Points on a hilly landscape, in no order, each with its height.
A ball rolls from a point to the lowest of its 2 nearest points, and stops where none of them is lower. Distance is the straight distance between rows; heights are no part of it.
k548: [139 139 116 167 171 124 112 109 142 143 139 144 125 108 136 105  86 151
 145 107 127 138 114 138 141  97 130 126 114 134 102 191 124 166 152  86
 129 117  72 123  87 168 126  86 104  85 131 182  95 137 119 136 140 119
 125]  height 65.3
k230: [127 118 116 162 161 109 147 116 172 155 128 103 131 131 125 138 136 145
 183 158 133 137 174 141 161 153 121 157 121 133  98 134 123 115 129 114
 135 147 103 158 136 142 119 162 147 134  84 161 156 138 133 161 120 156
 135]  height 55.3
k162: [152 138 140 101 116 123 156 164 110 139 141 151 173 126  91 157 115  89
  89 128 129 119 128 156  80  64 144 126 128 102 121 113 134 100  93 130
 102 117 175 109 128 160 173 165 153 164 142 140 142 153 120 132 159 137
 130]  height 49.9
k987: [116 115 123 123 172 146 141 115 152 142 116 138 122 121 131 126  76 136
 142 121 122 104 143 122 127 127 105  92 117 134 133 152  94 118 102 110
 126  99 124 105 102 147 113 169 109 128  79 199 113 117 161 114  85  88
 125]  height 39.0
k122: [104 120 152 152 123 130 114  86 121 128  92 135  88 149 157  85 116 171
 137 135 118 146 105  96 140 149 109  91 107 133 131 154 128 176 139  91
 122 120  95 139 141 137  86  80 114  85 114 131  73 112 149 134 124 103
 159]  height 26.9
k39: [138 146 147  90  83 133 133 142  85  90 123 151 137  94  81 157 166  99
  87 106 119 110 105 142 117  66 133 145 136 119 147 125 122 139 150 139
 101 131 131 135 125 156 151  95 138 144 161 125 127 136  93  87 153 134
  99]  height 17.7
k6: [133 113 104  78 134 143 146 147 178 131 141 120 139 113 114 163 121 121
 127 150 137  94 156 117 138 131 123 119  99 105  99 109 121  62 103 135
 139 119 131 115 119 142 159 189 154 159 114 151 173 101 104 129 102 140
 124]  height 49.1
k27: [125 130 141 155 161 114 100 118 163 143 130 132 129 161 180 134 113 159
 151 145 157 139 164 106 133 171 142 118 103 126 111  99 149 132 112 136
 136 114 110 103 152  88 124 177 128 130 112 108 147 128 141 179 117 136
 129]  height 46.9
k516: [137 126 109 103 140 143 119 126 177 109 169 102 139 115 214 138 149 151
  97 107 138 131 123 139 129 173 138 169 139 160  96 144 131  88 159 124
 165 132 105 125 123  87 109  76  89 112 196  84 148 100 107 128 123 155
 109]  height 50.1
k667: [124 103 133  96 130 158 145  84 144 106  68 152 107 115 124 160 113 131
  97 105 142 125 174  81 125 152 126  97 127 118 162 112 115 117 109 143
 110 124 104 112 128 115 117 143  88 159 100 163 124 131 170 118  64 111
 111]  height 24.0
k863: [152 164 114 133  91 132 104 170  91 138 126  98 124 115 103 103 184 100
 154 136  88  81  84 164 132 142 128 149 164 121 143 107 177 124 160 136
 125 144 175 189 112 115 133 141 150 147 114 134 156 131 107 119 175 125
 128]  height 62.0
k349: [149 123 170 106 132 108 134  75 157 110  58 150 118 116 128 162 119 163
 147 130 165 133 163  85 161 120 104 107 100 119 150 171 152 130 151 116
 101 121  52 107 156 129 147 165 126 128 112 162 145 159 121 118  82 133
  90]  height 32.6
k387: [128 117 124 134 180 136 164 124 158 126 115 127 144 126 147 162 104 110
 117 115 108  92 149 149  82 126 117 106 121 125 112 121 101 103  97  99
 116 121 162 123 108 150 117 197 132 157  74 169 127 123 165 144 104 116
 149]  height 42.4
k926: [ 98 123 129 116 119 171 146 153 126 115 123 150 141 113 127 155 139  99
  95 116  98 109 127 120  87 100 109 148  84 129  76 117  64 131 114  97
 128 122 127 142 144 174 124  84 123  91  95 130  93 114 106 132 136 138
 148]  height 31.7
k949: [123 145 128 163 168 132  87 136 136 112 120 123 124 119 116 112 139 135
 137 117 139 115 134 144 139 135 137  84  96 111 114  81 110 150 125 164
 114  99 125  91 127 119 132 169 166 141 120 129 147 101 103 172 149 114
 119]  height 39.5
k999: [130 135 121 129 101 121 104 151 122 138 138  91 115 144 122 117 184 117
 163 151 118 109 121 126 165 151 127 171 159 138 143 105 134 119 142 146
 132 140 164 178 146  98 117 144 151 124 123 126 139 135 121 118 140 117
 115]  height 60.3
k608: [139 136 119 184 160 116  97 124 164 140 125 103 128 150 191 101 134 141
 157 143 129 128 136 140 114 185 148 125 115 142  77 102 170 130 126 108
 143 124 134 138 144  90 117 151 134 113 109 128 134 132 118 200 146 137
 157]  height 50.4
k680: [116 137 112 166 151 125  95 141 135 120 132 100 122 143 122  79 118 135
 127 115 127 131 124 142 110 162 155  86 125 112 121  76 148 150 112 160
 132 124 167 106 103  93 128 148 140 148 142 108 129  91 145 165 142 108
 142]  height 35.1
k207: [149 116 138 125 140 140 109  84 165 117 106 139 112 117 206 160 137 157
 116 123 141 118 139  99 144 157 127 137 113 138 108 146 154 123 151  95
 132 109  65 133 137 127 105 118  95 105 120 150 133 133  94 151 108 140
 122]  height 11.2
k403: [157 137 114 136 142 103 138 127  97 116 132 149 164 101 128 173 112 105
 127 134 109 115 103 186 166 130 131 126 147 153 159 150 125 105 167 144
 110 138 121 124 101 175  98 140  98 133 124 152 138 182 100  84 105 112
 120]  height 25.5
k618: [140 125 106 175 198 133 105 124 169 141 133  95 126 131 103 137 138 126
 130  87 147 150 166 157 123 155 156 143 132 125  94  81 100  91 116 131
 135 131 122 133 111 105 116 142 136 138 127 149 159 127 133 179 128 152
 120]  height 68.5
k950: [145 173 126 160 139 132  75 156  99 142 134 125 128 102 137  84 143 119
 160 104 108  87  81 151 116 120 119 135 148 132 112 147 149 181 158 121
 118 107 126 140  95 122 143 126 131 113 112 153 126 114  98 136 190 113
 115]  height 12.6
k373: [ 95 125 131 108  55 126 155 159  94 152 120 151 142 136 104 102 125 111
 152 199 101 126 114 105 134 168 115 104 109 105 116 122 178 169 102 139
 139 161 156 144 142 146 134 118 146 121  84 101 116 120 131 132 156 120
 181]  height 58.2
k290: [133 139 115 141 155 126 149 118 123 156 114 140 107 117 113  83  75 137
 166 143 109  95 110 153 125 105 101  68 126 126 149 178 124 140 111  98
 113 103 144 113  99 159 118 170 137 124  72 207 103 129 153 122 112  78
 155]  height 35.6
k193: [133 145 145 178 146 120 113 123 106 156 121 128 122 132 137 100 122 121
 183 135 126 118 120 128 141 134 120 143 158 153 134 154 121 166 137 113
 118 133 118 147 135 133  98 121 108 107  76 179 105 169 156 148 139 107
 125]  height 25.2
k551: [108 108 152  67 151 151 144  81 171 134  84 144 113 126 128 151 126 141
 140  92 168 129 185  52 116 131  89 142 159 141 149 139  96 146 101 142
 122 132  88 147 131 102 125 156  95 138  80 168 132 121 216 119  81 118
  78]  height 19.2
k988: [146 128 129 135 135  96 108 135 147 127 160  91 121 154 177 110 145 147
 146 140 148 146 132 141 142 137 140 156 146 133 126 140 156 115 137 126
 146 119 156 129 145  74 149 148 157 134 184  85 149 126 115 140 139 141
 117]  height 55.7
k46: [106  92 136 137 146 115 143  81 153 113  92 100  80 177 161 118 126 163
 123 126 137 153 151 106 138 170 126 100 120 121 173  95 124 107 114 134
 130 134 140 153 146  80  92 171 135 153 112 100 127 111 190 158  79 116
 139]  height 32.5
k22: [113 126 139 102  66 106 184 155 114 152 131 143 153 132  99 124 131 113
 158 195 107 128 125 116 117  91 107 152 118 116 104 157 145 152 115 108
 127 153 140 154 151 166 163 126 163 116  94 129 110 139 117 122 168 138
 167]  height 55.9
k595: [ 92 147 141 131 133 109 115 148 113 124 166 152 181 150 160 133 103 160
  78 123 131 150 110 135  86 146 145 123 124 137 137  99 121 164 122 180
 134 156 147  82 146  81 126 124  96 139 167   4 135  96 142 121 134 143
 134]  height 36.1
k185: [156 163 155 171 126 123 103 146  49 156 131 135 122 115 123  76 107  90
 197 147 113 115  77 143 139 108  99 112 125 121 162 174 140 159 134 105
 127 125 133 129 145 147 127 128 129 108  83 154 103 180 141 130 169 120
 140]  height 28.9
k968: [141 138 105 155 177 128  84 116 165 104 157 118 134  88 132 130 128 160
 111  85 151 163 124 163 167 154 149 128 122 143 109 148 128 125 165 151
 141 127  63 107  77 125 129  78  99 114 195 123 165 112  82 133 127 151
  89]  height 62.1
k510: [173 165 130 130 107 116  95 164  85 133 159 127 146 111 123 120 179 106
 127 117 106 121  86 169 126 109 137 179 156 140 129 142 154 115 176 128
 129 123 144 153 138 123 148  74 125 122 185 115 152 162  87  96 182 157
 107]  height 18.6
k626: [142 149 143 109 120 125 101 143  92 103 155 126 122 109 115 133 173 115
 103  84 119 124  95 157 131  83 125 162 143 142 153 137  83 122 160 138
 119 110 137 131 133 129 130  76 137 122 197 107 134 125  94  80 158 135
  87]  height 20.9
k63: [ 99 118 147 112 184 131  98  85 158 117 118 127 110 136 182 145 130 167
 151  94 156 151 131  87 159 147  88 133 107 161 145 127  67 116 148 152
 132 109  59 137 153 110  99 158 123 104 101 110 135 122 140 128 102 126
  90]  height 10.8
k23: [136 135 110 141 157 120 102 109 159 109 139 106 138 112 136 154 162 142
 113 100 143 140 137 153 163 168 157 155 157 140 119 109 144 115 174 161
 131 143  93 143  95 114 120 115 105 141 166 114 171 125  99 132 120 144
  98]  height 60.2
k320: [134 154 145 168 140 106  99 163  85 128 159 146 183 149 159 123 112 118
 116 126 117 136 103 168  96 162 146 109 131 137 148  92 158 140 124 169
 127 138 171  99 138 106 130 146 105 149 148  54 146 142 135 131 148 145
 130]  height 39.9
k13: [137 101  94 134 159 163 111 113 157 124 136  81  80 140 128 109 130 128
 110  93 138 145 139 123 129 147 144 123 129 118 127  93  90  63 103 123
 154 113 138 131 116 103 101 112 129 129 153 145 133  97 140 150 101 129
 128]  height 70.3
k598: [132 149 165 151 100 138 137 143  39 113 122 144 140 117 100 101 117  77
 122 110 100 132  76 147  89  92 116 114 113 117 151 133 127 155 130 103
 122 146 147 133 151 169 120  79 117 121 122 103  82 155 141 123 174 150
 151]  height 23.4
k130: [153 107 138 144 137 108 157 134 107 123 141 116 136 151 121 144 112 107
 101 136 135 149 137 148 101  99 147 108 127 117 153 118 131  82 100 128
 120 114 179  93 154 128 150 158 158 166 166 100 136 158 131 141 119 147
 144]  height 47.0
k888: [ 81 125 132 137 111 104 133 134  97 113 140 130 139 157  90 106 119 143
  89 121 137 168 127 118 111 133 157 102 132 106 156  85 133 175 115 183
 132 153 158  97 133  80 137 111 133 143 169  16 128  95 156 122 134 125
 138]  height 32.1
k93: [109 122 140 165 120 127 143 104 112 133  94 137 109 132 145 101 114 132
 160 156  93 121 117 123 140 173 114  99 131 151 143 145 125 159 132 108
 114 154 122 159 135 156  68 107 105 114  64 158  87 140 161 146 115 110
 174]  height 28.6
k269: [153 142 140  86 109 150 121 107 169 145  98 177 134 115 164 146  89 155
 115 145 142 110 157  76 108 117 123 114 102 114  81 176 207 155 121  85
 119 103  85 100 138 154 162 126 111 105 115 165 110 133 108 149 129 136
 132]  height 19.8
k754: [105 143 120 109  66 143 106 194  93 146 134 126 151 132 100  85 144  95
 142 172  99 105 103 127 124 178 134 116 115 102 128  70 165 137 106 172
 140 151 177 151 123 120 140 136 132 142  98  95 141 101 127 133 163 115
 146]  height 60.4
k736: [144 132 122  95  68 119 155 175 116 158 142 137 146 135  76 138 147 102
 125 172 132 134 145 129 116  88 150 171 147  96 115 119 171 120  99 134
 119 143 158 149 137 137 184 133 162 142 133 138 148 154 113 141 165 142
 134]  height 53.0
k800: [111 117 128 102 119 120 130 120 145 134 157 142 131 138 129 117  90 169
 110 131 158 174 146  95 128 123 132 118 108 110 112 160 154 143 116 127
 157 118 104  78 121 116 152  88 120 116 188  78 130  94 126 101 125 145
 128]  height 75.3
k168: [113 112 102 119 148 119 144 124 200 130 137  97 141 127 142 126 102 151
 165 156 123 114 159 125 155 167 111 122  95 121  91 115 126  93 127 126
 156 143 119 137 113 147 113 176 145 136  94 129 153  81 126 141 101 143
 140]  height 52.6
k597: [128 139 145 148 109  90 150 118 101 118 130 114 148 141 120 145 137 115
 126 126 113 127 114 158 123 125 142 150 184 145 165 128 165 145 147 134
 106 168 165 161 110 134 117 130 117 161 141 111 121 157 163 110 131 134
 129]  height 33.4
k599: [141 133 109  96 140 158  93 162 151 133 184 133 152 118 180 154 148 112
  94  94 126 119 126 142 112 142 146 193 149 163  91 134 111  87 139 121
 160 112 115 132 107 107 119  75  85  90 176 128 146 127 106 104 128 137
  92]  height 47.8
k837: [132 150 105 147 104 133 106 131 118 104 120 103 115  87 155  93 168 129
 125 113  88  76  71 160 139 151 123 121 144 145 117 132 151 152 194 136
 130 136 129 166  91 133 109 105 135 124 133 121 126  85  82 129 162 119
 134]  height 18.8
k703: [137 140 130 107 100 153 123 140 121 133 112 131  91 120 145 103 150 120
 149 139 120  76 122  95  98  95 111 124 132 109 114 131 145 153 112  95
 116  87 146 138 139 111 148 148 160 124  91 166 107 104 124 152 162 106
 142]  height 45.7
k311: [166 141  79 142 172 169  89 143 158 160 140 133 114 100 145 136 129 111
 131  95 131  94 131 153 132 133 141 154 151 131  92 135 122 104 128 102
 146  94 103 130  82 115 116 122 114  91  96 218 154 144  88 155 122 108
 106]  height 22.5
k527: [ 87  94  86  84  89 131 151 132 173 143 128 106 116 146  86 101 110 145
 141 171 145 151 176  82 188 188 134 107 104  91 130  96 139  91 107 165
 171 153 139 131 128 118 118 127 137 132 122 103 150  81 149 106  83 116
 131]  height 62.5
k602: [160 162 115 158 160 135  61 155 126 167 146 124 131 120 135 106 136 119
 168 117 136  92 112 143 134 139 134 148 163 136 110 124 148 149 134 134
 126  96 133 122 101  93 134 156 126 113 101 191 142 148 107 145 157  99
  99]  height 18.9
k376: [119 118 145 117  95 138 134 148  93 137 125 143 130 152 114 108 124 105
 107 142 131 127 131  90  77 113 139 100 106  95 118  91 138 156  78 135
 132 109 170  95 157 106 159 125 151 135 127  94 105 108 144 156 156 121
 156]  height 20.1
k304: [132 120 104 112  70 140 134 144 100 124 141 118 102 132  89  99 138 112
 109 137 121 142 118 118 114 114 152 127 155 107 140 117 159 131 106 131
 133 127 163 131 112 119 149  79 125 134 169 132 108 111 129 119 143 116
 142]  height 13.5
k623: [121 135 147 159 200 120 115 101 160 125 128 124 145 123 164 162 127 142
 131  78 142 131 137 141 121 123 121 154 126 150  94 140  93 149 146 103
 122 122  81 143 106 137 108 135 112 108 107 148 133 133 137 159 132 142
 101]  height 65.4
k774: [124 129 120 165 150 140 126 123 109 119  98 129 101 106  96 115 143 125
 143 136 116 113 124 149 154 115 116  89  95 121 132 112  85 131 129 129
 110 109 114 119 138 159 110 143 164 124  90 166 125 126 100 149 130 117
 142]  height 42.9
k795: [129 128  86 107  59 137 126 161 125 129 158 111 126 109 118  85 148 129
 102 150 106 152 103 134 127 143 154 154 146 128 103 144 181 132 143 144
 152 147 138 142 102 119 157  37 109 114 203 101 118 104  90 106 163 136
 145]  height 7.2
k164: [134 130 140  82 118 145 129 113 119  79 108 134 107  89  80 165 156 113
 100  87 139 109 119 123 137  65 120 123 136 122 154 139  96 129 146 141
 104 108 107 107 113 130 165 136 153 142 162 155 135 121  94  80 115 111
  90]  height 13.4
k593: [123 131 127 116 148 119 139 127 102 124 126 154 160 102  83 169  98 100
 129 109 126 124 123 159 164 102 116 132 138 156 178 153  69 114 151 161
 102 144 123 116 107 175 108 143 105 134 117 162 124 176 131  55  89  98
  84]  height 21.9
k79: [131  95 113 111 118 136 149 111 156  96 129 100 101 132 118 124 136 134
  90 118 139 144 152 109 107 117 143 124 108  92 109 100 129 112 112 120
 142 124 130 116 130 110 144 111 148 145 164 103 137  87 122 158 111 157
 143]  height 71.9
k398: [111 129 164 165 136 119 113 106  92 132 121 157 111 163 151  98  93 158
 142 137 150 177 105 102 135 120 118  99 106 144 133 160 106 160 134 103
 133 117 100  97 169 131 102  80 108  85 139  86  76 146 151 120 135 120
 147]  height 23.9
k569: [110  99 113  82 130 173 158 135 175 102 122 124 117 108 132 151 131 113
 101 119 112 105 140 106 100 106 101 127  72 112  78 122  72  82 104  97
 147 111 123 127 139 155 146 122 145 112 117 135 122  80 100 129 110 141
 151]  height 34.1
k785: [124 144 113 115  87 139 122 178 100 128 141  95 136 126 102  82 148  97
 114 125  77  96  83 163  92 138 133 128 140 110 137  79 143 110 119 140
 136 151 208 169 104 129 123 125 139 152 129 108 134  81 132 113 164 119
 149]  height 62.3
k931: [125 123 153 164 125 101 124  96 106  71  92 134 132 132 168 143 144 152
 121 154 118 137 104 151 154 160 127  75  86 144 144 110 144 158 162 149
 115 143 120 116 165 126 104 157 153 140 135  58 132 124  91 152 121 146
 154]  height 47.7
k20: [125 132 134 160 106 129 125 122  92 105 104 136 118 120 119 126 157 120
 136 153 116 133 117 134 141 135 126 110 104 130 130 107 131 155 143 131
 115 132 115 135 158 147 115 105 142 120 111 113 115 140  94 153 144 141
 151]  height 45.1
k347: [ 98  98 154  86 154 145 134  71 167 127  77 131  93 139 153 123 124 167
 147  93 142 155 140  60 141 136  63 119 122 157 160 152  74 125 134 128
 123 118  57 157 145 125  95 136 108 102  84 152 107 123 188  99  77 103
  96]  height 15.0
k298: [140 120 127 109  86 126 153 119 113 143 103 128  86 133 129 107 137 124
 171 181 112  96 129 114 162 132 116 127 155 125 174 162 162 123 120 110
 120 121 151 153 144 125 115 147 138 132  91 189 118 157 146 117  98  93
 142]  height 39.6
k953: [145 136 119 166 168 136 128 120 144 119 127 110 127 119 138 144 157 115
 101  87 121 123 137 164  94 118 147 149 143 130  90 100 117 122 135  94
 122 120 126 145 111 132 121 111 131 126 130 146 126 130 126 172 146 146
 137]  height 66.9
k158: [115 109 121 118 162 141 112  83 155 101 106 121  99 137 148 146 124 151
  94  84 145 143 154  96 131 165 138  97 133 126 161  80 108 122 115 167
 125 126 102 126 110  87  99 145  96 153 122 115 135 102 173 144  81 113
 105]  height 28.2
k743: [166 135 145  91 118 122 130 106 145 128  92 177 148 114 167 168  88 137
 132 156 157 104 161 101 137 133 130 110 115 123 134 162 202 119 132 118
 103 105  96  79 147 141 154 175 104 135 116 174 140 186 111 126  94 124
 117]  height 27.2
k917: [143 134 126 165 138 143  96 129 111 145 124 133 107 149 107 103 115 115
 118 105 158 147 149 121  93 136 173 108 158 118 125  82 155 150  82 134
 127 120 144  99 113  82 133 114 121 133 139 145 116 145 171 172 138 118
 123]  height 29.8
k691: [113 141 103 139 122 140 101 144 169 127 134 124 155 120 173 113 128 147
 130 155 113 108 129 124 127 190 137 123  99 135  62 102 164 155 143 143
 140 145 121 127 117 134 124 128 117 114 113 108 132  91  93 169 146 133
 155]  height 53.7
k919: [131 123 160 124 130 105 136  66 129  80  72 144 116 108 123 166 127 158
 119 108 150 145 130 119 170 117 116  99 125 146 166 157 129 150 175 145
 100 140  65 113 121 137 126 149 127 146 136 130 131 154 119  95  90 120
  99]  height 35.9
k725: [120 104 125 124 155 102 157 107 162 150 153  79 120 155  70 160 143 147
 150  91 165 185 166 119 150 106 119 197 175 136 140 136  99 102 124 124
 142 173 118 180 125 116 138 121 139 134 152 110 155 133 176 124 117 186
  94]  height 31.1
k562: [111 110 122 129 120  98 160 117 121 131 162 121 129 149  99  95  73 146
 107 129 128 190 116 131 116  92 129 106 127 116 134 170 132 136 119 114
 150 136 136  95  96 149 138  72 121 122 191  94  96 108 158  79 127 129
 155]  height 76.8
k459: [109 116 136 163 141 100 132  92 127  98 102 140 134 152 144 132 103 182
  93 140 142 174 132 128 129 158 147  72  86 113 141 111 152 171 134 151
 122 149 117  83 155 103 119 142 142 145 156  30 136 113 119 166 113 155
 160]  height 50.3
k966: [147 130 104 113 184 141 137 144 172 139 132 121 152 111 122 181 138 107
 120 111 133  81 162 156 112 126 129 136 129 109  91 100 101  85 106 120
 124 114 147 132 102 144 131 202 149 156  93 173 174 116 127 152 118 130
 115]  height 45.8
k156: [113 141 123 130 152 137 116 138 125 133 125 128 139 119  72 152 147 113
 112  95 128 117 154 142 129 129 137 137 153 129 144  81  92 142 122 170
 101 138 143 137 102 135 111 142 123 153 108 156 144 126 154 122 124 114
  93]  height 40.3
k788: [147 136 141  97 142 142 116 127  94 104 115 147 130 106 104 157 122  97
 101  85 142  95 105 139 124  83 122 110 152 127 175 143 101 126 134 144
  99  96 145  94 111 126 138 155 118 143 136 169 123 159 124  82 106  83
  83]  height 17.6
k457: [156 137 103  99  81 130 137 141 123 159 126 123  80 129 142  90 146 130
 183 177 113  80 118 111 141  97 108 137 153 112 140 175 173 127 125  91
 125  98 149 160 133 119 155 158 163 115  89 184 124 136 104 132 150 103
 147]  height 42.5
k195: [108 129 159 109 150 136 103  87 172 107 113 150 141 126 199 171 137 174
 136 131 139 128 133  83 164 158  93 134  84 159 102 152 111 150 161 122
 132 128  51 125 169 140 115 138 111  96 117  94 131 114  89 120 112 148
 109]  height 5.9
k733: [133 124 107 168 176 121 121 104 141 121 139 124 126 108 124 138 107 143
 130  95 128 161 123 160 166 126 133 136 122 149 124 161  94 122 166 117
 132 133  66 135  88 170 100  87 100 103 141 156 126 144 106 119 115 142
 115]  height 63.9
k362: [115 150 139 112 121 142 101 175  99 136 144 169 174 115 117 159 131  97
 121 127 119 100 120 136 128 132 132 147 127 143 132 103 110 138 128 158
 111 125 134 124 123 150 123 128  94 126 105 135 135 148 116 101 137 113
  92]  height 43.3
k537: [121 102 145 116 100 122 156  95 137 122  88 121  80 158 130 108 131 149
 137 153 132 137 154  89 135 130 123 110 132 108 162 141 155 134 105 103
 122 118 138 141 148 108 129 144 142 141 117 146 105 128 177 131  93 103
 138]  height 36.4
k723: [116 133 156  95  99 144 147 155 110  99 124 156 169 117 146 154 146 102
  92 135  94 101  96 130  81 100 101 131  81 136  94 123 102 143 130 114
 117 124 143 127 161 164 145 124 138 114 122  90 111 111  88 115 161 146
 151]  height 29.3
k377: [119 116 126  75  92 136 143 151 133 128 150 145 139 123 130 145 125 122
 136 168 122 117 122 104 141 105 108 143 103 136 124 152 104  86 122 130
 139 111 122 111 149 149 160 140 134 118 142 133 123 123  87  72 120 120
 128]  height 39.4
k920: [109 140 123 120  93 131 131 118 131  95 115 128 125  88 129 142 170 135
 123 130  93  85  99 136 161 129 113 138 129 154 119 126 119 154 187 146
 119 146 102 171 100 161 110 113 142 120 113 128 123  91  85 103 131 115
 122]  height 22.9
k722: [152 146 124 161 167 114 102 130 162 137 175 101 144 133 194 114 136 151
 119 100 143 153 118 168  93 148 149 163 163 168  89 156 157 118 147 111
 151 124 129 122 111  70 138  97 110 120 201 102 139 134 129 147 152 154
 120]  height 52.8
k787: [105 119 127  93  82 123 135 142 131 114 123 134 141 140  98 125 135 131
  87 144 135 128 148  97  98 139 157 117 120  88 120  71 175 183 107 172
 122 147 155 109 115  93 164 136 143 162 143  68 135  88 142 152 139 122
 138]  height 26.5
k380: [119 138 152 169 152 107 100 142 103 141 149 152 152 170 176 142 117 136
 137 144 155 140 138 120 123 154 148 122 125 142 144  95 124 126 108 161
 131 119 146  87 183  86 133 170 123 137 126  59 141 157 140 150 124 140
 126]  height 43.4
k426: [158 145 131 104 110 112 160 138  99 112 127 142 164 107 139 170 131  86
 113 129  94  82  87 175 105 103 125 138 168 135 146 146 159 114 154 118
 103 135 164 157  97 166 122 150 113 150 119 151 133 155 122  94 134 114
 132]  height 29.5
k33: [118 118 153 173 124 112 149 113  74 120 133 127 119 149 119  93  98 119
 130 120 116 168  84 144 111 102 118 116 129 144 145 153 101 147 131  94
 129 147 136 132 143 158  95  63 105 103 142 100  64 153 163 120 138 134
 167]  height 20.5
k344: [122 108 148 109 118 117 165 127 117 123 148 132 145 147 143 169 117 107
 129 141 120 133 118 124 134 108 113 154 133 163 156 153  82  68 127 116
 130 132 139 127 162 150 116 142 110 128 132 121 110 163 136  66  96 127
 133]  height 41.9
k378: [169 118  91 135 169 139 108 100 172 137 123 120 102 100 169 128 126 148
 137 105 129 105 121 136 170 152 125 135 134 126 118 157 139  95 156  98
 144 100  74 139  85 132 103 120 103 101 107 207 161 124  85 138  97 112
 110]  height 17.4
k894: [126 101 160 122 137 100 178 107 124 115 135 126 134 167 144 143  84 127
 115 131 139 154 124 120 101  91 116 113 125 141 166 165 108  82 109 104
 129 126 159  91 156 127 148 161 133 152 157  96 108 159 167  84  94 130
 142]  height 44.2
k971: [121 153 184 147 129 131 126 154  60 115 135 164 179 132 155 136 115  90
 104 104 105 125  87 148  68 104 109 119  95 142 133 125 107 156 127 108
 122 134 151 117 173 153 118 107 105 116 123  63 102 147 133 120 171 161
 139]  height 26.1
k402: [146 128 124 135 129  93 125 106 146 101 131  88 118 133 141 154 173 138
 139 136 136 134 130 160 177 140 138 146 146 137 140 121 141 104 173 145
 134 146 125 150 133 112 120 161 169 146 161 107 164 132  96 129 119 141
 115]  height 58.1
k721: [106 125 149 136 139 101 144 110 113 121 121 116 130 158  99 149 135 128
 129 115 130 139 140 138 130 122 126 126 165 139 186 101 103 136 119 163
 102 153 162 139 131 114 114 176 145 173 121 109 127 139 185 111 106 118
 110]  height 37.0
k972: [109 110 125 168 156 102 169 121 133 167 140 103 132 159  62 145 119 134
 140 112 154 199 178 143 126 111 146 178 147 128 128 117  84 109 113 119
 127 172 128 140 148 130 125 112 140 136 131 102 131 160 175 143 124 178
 128]  height 27.5
k850: [107  95 142 101 118 145 169 148 148 145 146 135 149 146 127 150 116 116
 124 164 125 132 144  86 113 109 110 129  66 125 103 132  70  68 100 118
 148 111 126  98 177 150 158 150 155 123 122 107 124 123 102 105 111 138
 153]  height 36.9
k401: [126 132 110  94 109 163 102 165 116 144 169 156 150 121 157 144 118  99
 108 119 118 110 114 121 123 131 139 173 152 161 120 138 109 109 123 128
 147 118 122 133 104 140 112  82  57  90 135 154 111 143 121  77 116 102
  97]  height 45.9
k407: [135 140  99 106  92 151 131 161 102 168 147 121 105 125  46  95 131 103
 126 127 132 118 128 123 106  75 140 132 168  91 139 125 132 128  82 125
 124 125 177 134  98 130 156 102 147 136 141 181 109 113 146 112 161 101
 129]  height 18.7
k392: [147 149 122 150 116 115 140 120  78 132 115 137 100 100  93  81 102 123
 175 148 104 106  77 158 148  84 102  75 128 117 164 184 141 165 146 109
 111 122 130 133 109 163 131 132 149 116  96 173 100 147 121 118 149 106
 156]  height 32.0
k803: [115 145 113  97  86 151 156 141 140 156 123 127 111 109  54 114 146 116
 118 122 137 106 157 107  95  71 137 160 179  97 110 133 145 175  97 113
 109 148 145 157  81 136 161  97 138 145 111 185 114 102 165 133 160 110
 121]  height 24.2
k175: [137  92 109 109 127 134 168 129 165 168 117 129 120 121  84 155 128 128
 168 170 152 141 203 100 170 142 122 155 118 115 117 136 110  76  96 123
 140 141 104 146 155 146 133 145 136 145  94 169 165 137 137 135  91 174
 120]  height 57.7
k500: [122  91 111 104 119 114 158 120 154 117 159  96 120 142 118  99 108 160
  77 126 155 180 146 111 108 121 153 126 112  87 124 130 146 120 108 133
 164 134 146  89 133  72 153  99 153 134 214  36 157  86 132 139 116 163
 141]  height 73.6
k256: [110 106  93 113  82 141 150 154 129 170 126 135 113 134  76 119 142 126
 155 202 137 149 179 104 183 163 141 135 119 109 132 113 135  98  97 152
 145 141 130 135 148 138 129 117 137 132 105 151 144 139 127 123 104 118
 141]  height 60.0
k923: [139 136 143 159 108 131 126 137  84 152 122 146 120 155 124  89 102 109
 133 131 145 150 125 109  88 124 150 104 135 113 119 119 171 173  87 103
 133 119 150 102 146 109 142  95 132 115 129 124  90 149 168 173 163 127
 156]  height 25.1
k50: [136 135 107 118  69 107 118 174 111 138 167 119 146 126 118  98 154 123
 146 174 116 153 110 144 156 130 136 162 133 127 122 145 168 122 146 147
 145 140 141 141 134 122 162  95 143 116 183  92 139 132  77 103 161 141
 130]  height 13.1
k369: [114 107 138 167 153 125 146 116 107 139 141 112 102 162 108 118 112 125
 128 106 141 177 126 138 117  95 129 143 133 148 139 128  59  99 116 101
 134 127 132 129 155 140 103  90 127 110 144 114  90 153 164 128 124 139
 144]  height 23.5

Where does a ball stop that starts at each point below?
k894: k33
k23: k164
k156: k164
k168: k193
k691: k376
k785: k33
k457: k195
k931: k376
k863: k164

Call two points neighbours if one is among the 2 nearest of the other. Go from one point of each pair to the other, from neighbour to neighbour, staying as low as possible. Name the highest point that can't be avoided.
k164 / k950: k919
k795 / k164: k626
k193 / k33: k93
k376 / k195: k20
k195 / k950: k311

Write out the way that a ball takes from each point below.
k175: k230, k168, k6, k966, k387, k987, k290, k392, k185, k193
k527: k168, k6, k966, k387, k987, k290, k392, k185, k193
k968: k23, k402, k988, k722, k516, k599, k401, k362, k156, k721, k597, k426, k403, k593, k788, k164
